Each row is a point on a tangle of strands that fork, close into loops and nearly touch. The rows are in no order.
Two points are linked if the straight distance between their rows is under 82.2. Some points are linked to none.
K821: -47 56 19 13 -38 -55 63 42 24 -9 15 6 28 10 11 -21 21 1 14 75 -25
K380: 35 -31 11 -35 14 20 -56 -50 -18 9 -27 -31 -16 -33 29 12 -45 -2 5 -39 3
K719: 30 12 5 -11 -45 60 43 12 -36 -18 -5 10 18 20 -27 63 31 -7 -3 -27 -40
K761: -74 -3 3 26 8 -86 2 17 63 -2 23 35 -16 20 -26 -28 -3 -26 -43 61 15
K449: 11 29 -6 -17 -33 19 -11 73 -32 -10 21 -22 33 4 68 5 8 1 14 -25 8
K680: -9 51 6 -17 -36 14 12 55 -28 -1 9 -21 45 -9 58 -21 5 18 34 -3 2
K174: 18 -45 -38 22 19 14 -13 -20 -28 10 -9 8 -14 13 -53 52 10 -12 10 -56 -1
K929: -33 -32 -6 -2 24 -48 -15 -45 -20 22 -8 -18 -32 14 -8 -32 -33 -20 4 -9 21
K155: 26 15 -19 -28 -25 59 18 42 -7 4 -38 27 27 35 19 53 37 -6 18 -36 -10
K615: 38 -31 6 -5 3 22 -51 -16 -31 6 3 -20 -21 -29 16 17 -23 2 -8 -54 5
K413: -55 38 17 -31 -33 -4 73 3 -27 19 -6 1 17 46 -7 -23 6 -19 10 12 -24
K215: -49 41 26 8 -19 -40 37 43 51 -9 37 14 26 -13 -4 -31 11 17 -6 86 -20
K166: -39 -12 24 -40 30 -3 2 -22 48 12 -5 1 2 -2 -12 -49 -20 30 -19 53 -30
K137: 27 4 -11 -33 -5 72 12 23 0 24 -44 23 20 21 3 24 21 8 13 -45 -15
K527: 16 -53 -20 -2 3 18 -11 2 -37 5 6 -23 -2 30 7 15 19 -13 -7 -58 -21
K472: -36 3 -19 7 28 -44 -4 -9 27 10 2 6 -1 21 4 -47 -8 -3 4 38 12
K3: 11 -17 -23 23 -32 20 38 -7 -44 -14 8 21 0 28 -60 81 22 -23 6 -29 -23
K750: 50 -40 0 14 32 22 -40 -50 22 10 -25 11 -29 -30 -34 21 -16 5 -10 -24 9
K350: -24 29 -17 22 12 -39 -8 -24 -8 11 -7 15 -14 -14 7 -30 -17 -13 20 14 65
K372: -53 43 24 1 -12 -67 37 21 27 18 17 1 6 5 11 -78 -22 -6 -2 39 -7
K150: -33 35 -12 7 8 -44 11 -8 15 13 1 14 -1 2 15 -51 -11 -1 11 33 39
K77: -10 5 29 17 20 -9 -19 -43 18 -12 18 6 -33 -54 -47 -8 -29 10 -23 42 30
K561: -21 -44 -34 13 6 -7 -5 -29 -49 14 -6 -2 -17 33 -47 26 -5 -21 22 -47 7
K757: -28 -47 -16 8 22 -29 -14 -35 -44 21 -7 -21 -20 19 -24 0 -18 -23 14 -37 14
K14: -1 -5 -14 -11 -2 -10 -41 13 -40 9 11 -29 -2 -6 55 -19 -25 -8 7 -35 20
K326: -39 -15 23 8 25 -65 -21 -55 4 9 0 -6 -42 -9 -28 -36 -51 -25 -15 19 26
K899: 73 1 -12 18 2 36 -9 48 27 -2 -9 18 6 -13 38 22 32 16 -8 -25 9
K524: 20 -28 -34 36 -3 33 11 -10 -21 6 0 24 -7 13 -65 73 17 -11 4 -44 -7
K976: 28 -34 -19 14 38 0 -53 -58 8 9 -40 4 -31 -23 -26 27 -15 -2 18 -24 41
K670: -1 -8 -8 -7 17 -44 -55 -56 18 -8 -10 -29 -13 -14 29 -53 -46 -3 11 27 31
K930: 13 16 -13 -11 -53 33 53 8 -46 -25 -17 17 14 41 -37 85 33 -25 8 -20 -34
K33: -13 33 18 10 -43 -3 38 21 -52 -14 35 -22 6 -12 15 8 11 -6 -2 1 4
K393: -36 46 32 -38 -55 9 76 20 -30 -3 -8 -11 37 39 -4 0 26 -2 21 24 -42
K212: -7 34 -18 -21 -44 7 8 72 -47 -17 0 -3 33 32 68 35 21 -13 26 -26 8
K582: 13 -49 -17 50 38 -21 -18 -11 32 -27 25 13 -22 -8 -30 19 28 3 -16 16 9
K465: 10 -19 3 -34 19 7 -63 -68 -7 6 -42 -22 -21 -32 22 -6 -51 -8 21 -15 20
K65: -43 14 42 9 13 -59 10 -42 -3 10 15 -3 -38 -23 -26 -39 -53 -29 -23 16 29
K507: 21 3 3 -51 3 73 -2 2 -10 24 -39 5 11 0 4 10 -3 25 8 -43 -12
K789: -32 9 13 36 -25 -28 55 -4 -24 -18 45 12 -16 4 -44 44 18 -25 -13 32 -11
K590: -5 -3 -23 -16 5 -18 -24 4 -6 13 0 -32 12 15 51 -53 -19 5 13 -7 1
K260: 61 -12 -12 -14 26 21 -61 -2 25 9 -35 -9 3 -24 54 -17 -14 18 7 -20 12
K470: 41 20 -30 -1 18 12 -38 25 57 2 -21 4 33 -16 49 -41 15 43 22 15 9
K446: -38 -4 -6 -17 2 -3 28 -21 -27 18 -2 -6 -7 26 -2 -23 -6 -13 8 -13 -5
K665: -21 1 2 -38 14 25 17 -16 -13 24 -14 -11 9 2 2 -30 -6 21 5 -2 -20
K511: 75 10 12 27 -13 41 19 44 22 -8 15 4 16 -17 19 28 45 11 -21 -14 -26
K478: -16 22 12 3 7 -31 -19 3 44 -16 22 -19 10 -23 14 -69 -17 27 -9 55 2
K775: 22 25 -27 -23 -33 35 30 58 -2 -6 -42 17 46 48 39 52 55 3 32 -11 -29
K938: -25 24 22 -4 -20 -10 29 14 -24 2 27 -23 15 -10 23 -35 -1 5 -2 14 -8
K133: -7 -16 21 1 28 15 -13 -55 19 -1 3 7 -28 -37 -53 3 -34 18 -23 24 3
K382: 23 -40 -1 -4 17 31 4 -16 -6 11 -9 -7 -4 15 -4 5 10 7 -12 -33 -27
K411: -5 -70 -16 13 38 -33 -40 -55 -17 9 -8 -29 -33 0 -45 11 -9 -13 5 -23 4
K313: -53 14 -9 -16 -2 -15 50 -8 -21 26 -11 14 7 45 -12 -18 1 -19 15 11 -9
K74: 26 -8 -12 -11 -38 38 -4 61 -46 -23 -5 5 7 41 24 82 26 -32 5 -62 -13
K199: 71 -9 13 15 -15 65 7 6 -16 14 1 9 -8 -10 -35 50 -3 -6 -30 -66 -26
K559: 34 -13 -26 15 32 -17 -69 -57 23 -14 -36 -2 -22 -32 5 5 -21 9 16 10 62
K250: -48 16 8 -16 14 3 27 -45 -9 26 -10 20 -18 -7 -47 -21 -31 -1 5 20 17
K488: 11 -13 13 2 38 -2 -28 -13 80 -17 2 13 2 -22 -18 -28 2 36 -25 56 -7
K184: -1 -20 -28 1 32 -14 -18 -15 21 0 4 -11 1 13 26 -38 -1 13 1 15 0
K89: 27 13 16 17 -9 10 7 27 7 -21 39 -16 12 -34 30 -8 27 23 -10 9 -9
K923: 71 -7 7 13 27 42 -23 -31 31 9 -19 16 -19 -43 -13 16 -5 22 -15 -10 12
K890: 12 -13 -20 16 38 -38 -58 -50 39 -21 -21 -3 -13 -13 3 -28 -22 6 16 34 49
K536: -57 52 40 8 -10 -76 48 16 29 15 12 24 -12 -5 -8 -58 -29 -25 -18 31 9
K208: -24 18 11 -16 28 -13 -34 -7 86 -11 -10 17 15 -20 -18 -50 -22 39 -9 80 3
K79: -41 40 41 -4 -24 -26 49 19 2 11 27 -17 14 -7 7 -54 -14 4 -3 43 -22
K452: -11 35 34 -43 -61 51 53 27 -43 -16 -9 -22 40 26 -9 21 30 1 8 -12 -42
K841: 72 -5 17 15 29 21 -24 -2 60 1 -5 6 1 -42 5 -13 15 33 -22 15 -2
K204: 9 3 8 -38 18 54 6 -17 13 25 -29 -8 10 -8 1 -24 -5 35 1 -5 -24
K833: -14 68 5 -9 -59 -1 32 55 -19 2 -5 -4 45 1 45 -6 21 13 51 20 12
K936: 13 -12 1 -21 -38 33 -3 50 -60 -19 14 -19 9 27 30 39 11 -23 -5 -62 -19
K572: 26 -24 -4 21 3 13 -28 -14 -46 -2 14 -15 -25 -33 -9 24 -12 -5 -3 -42 24
K480: 40 -4 16 18 -4 33 29 21 2 -17 31 -1 7 -15 -6 24 34 11 -22 -2 -30
K812: 25 -7 -10 0 -6 35 -35 56 -29 -13 -3 15 -2 -7 38 52 -1 -12 11 -64 29
K342: -23 -24 0 5 42 -52 -58 -35 78 -24 3 -1 -13 5 -12 -40 -21 8 -25 68 14
K972: -17 -21 -14 -10 24 -50 -42 -55 -7 15 -24 -22 -29 -2 16 -46 -42 -15 20 0 34
K931: 29 -44 -6 -11 46 0 -31 -30 46 5 -17 -17 -7 1 5 -31 -5 19 -13 8 -17
K112: 30 -54 -9 -20 38 31 -16 -40 18 21 -25 -7 -9 9 -10 -8 -4 6 -13 -24 -35
K467: 67 -38 5 -4 -2 61 -29 10 -25 28 -18 1 -18 3 -30 52 -23 -13 -27 -97 -16
K408: -15 17 -10 8 -4 4 35 19 18 -8 3 20 20 16 2 9 37 11 15 42 -20
K709: 0 -45 4 9 47 -21 -44 -17 81 -30 7 19 -12 -8 -28 -11 3 19 -37 49 -3
K231: -47 73 13 -1 -41 -55 74 36 13 12 -10 18 31 28 14 -20 14 -9 34 53 -9
K55: 45 -5 -17 17 3 40 -16 31 -3 -1 -5 15 1 -6 31 36 21 0 4 -42 18
K950: -19 -17 -5 50 0 -37 18 -1 -6 -22 46 12 -19 -4 -34 25 20 -19 -10 25 -1
K727: -21 -6 5 -15 26 35 6 -54 -1 20 -14 23 -19 -21 -58 6 -27 16 -5 17 -2
K48: 11 18 -25 0 -24 11 41 29 -6 -13 -6 7 32 29 27 34 49 5 21 12 -27
K997: 5 17 -24 -15 -45 12 14 55 -47 -26 -12 14 19 49 47 74 36 -26 24 -32 3
K683: -39 35 -2 -4 18 -14 5 3 63 3 -6 31 17 -13 -18 -37 1 30 9 76 9
K126: 4 -43 -11 46 11 -19 -6 -9 -5 -14 34 -3 -17 2 -23 23 22 -9 -8 -4 -5
K906: -35 6 -4 13 15 -12 18 14 48 -19 17 32 9 -3 -20 -6 26 16 -11 64 -9
K76: 55 8 17 29 17 20 -17 19 31 -16 23 -5 6 -50 21 -14 19 31 -21 9 1
K675: -35 78 6 -4 -56 -35 57 40 -13 14 -5 -2 33 13 37 -21 11 -1 35 30 5
K416: -10 -44 20 -3 37 -50 -65 -56 55 -30 -4 -27 -22 -10 -18 -32 -36 -2 -28 52 13
K557: -4 0 12 11 -36 13 23 9 -62 -14 44 -23 -1 -8 2 28 8 -20 -9 -25 -4
K549: 4 -6 -20 46 28 -6 -1 0 45 -24 18 32 -11 -16 -24 17 35 9 -13 46 10
K606: 8 -8 1 24 -19 16 -1 6 -59 -9 33 -6 -15 -19 -23 39 0 -11 -3 -41 13
K9: -54 13 24 4 2 -35 39 -20 -15 20 14 11 -29 1 -37 -24 -29 -16 -18 17 11
K331: 50 1 10 7 -25 52 34 8 -11 -9 10 6 5 0 -33 53 30 1 -17 -34 -37
K803: 2 -7 -10 -6 -2 9 -58 48 -52 -7 9 -11 -9 -16 55 23 -28 -16 10 -56 39
K462: -24 33 -21 0 -9 -46 0 5 -7 20 6 -17 10 10 46 -67 -23 -1 15 9 21
K554: 37 -47 -2 -10 2 47 -25 16 -33 15 -11 -15 -4 14 0 38 -3 -12 -11 -89 -17
K758: 9 19 22 -42 -59 48 23 49 -54 -19 4 -26 23 24 24 27 24 -9 -4 -50 -36
K951: -63 7 22 18 6 -85 18 2 37 8 32 13 -18 10 -19 -43 -20 -28 -32 42 9

A tip is a point with one link. Name the tips that can be reached along the links from each point below, in the order of the rows.
K572 | K761, K465
K199 | K350, K77, K411
K204 | K215, K789, K416

A piece is two or more points that can be reached from each other along the links. Count, over all rows, the pieces, the separate loops (a circle has one, a figure eight two, a Y none), the forks (points with three links) and the tips (points with one).
pieces | 3
loops | 3
forks | 8
tips | 8

Name the points in between on the shortest way along the links from the first point to the second, in order.
K65, K76 | K326 > K929 > K972 > K670 > K890 > K559 > K976 > K750 > K923 > K841
K761, K465 | K951 > K536 > K372 > K79 > K938 > K33 > K557 > K606 > K572 > K615 > K380
K14, K841 | K803 > K812 > K55 > K899 > K511 > K480 > K89 > K76
K821, K665 | K231 > K675 > K833 > K680 > K449 > K212 > K997 > K74 > K936 > K758 > K452 > K393 > K413 > K313 > K446
K174, K472 | K524 > K3 > K930 > K719 > K331 > K199 > K467 > K554 > K527 > K382 > K112 > K931 > K184
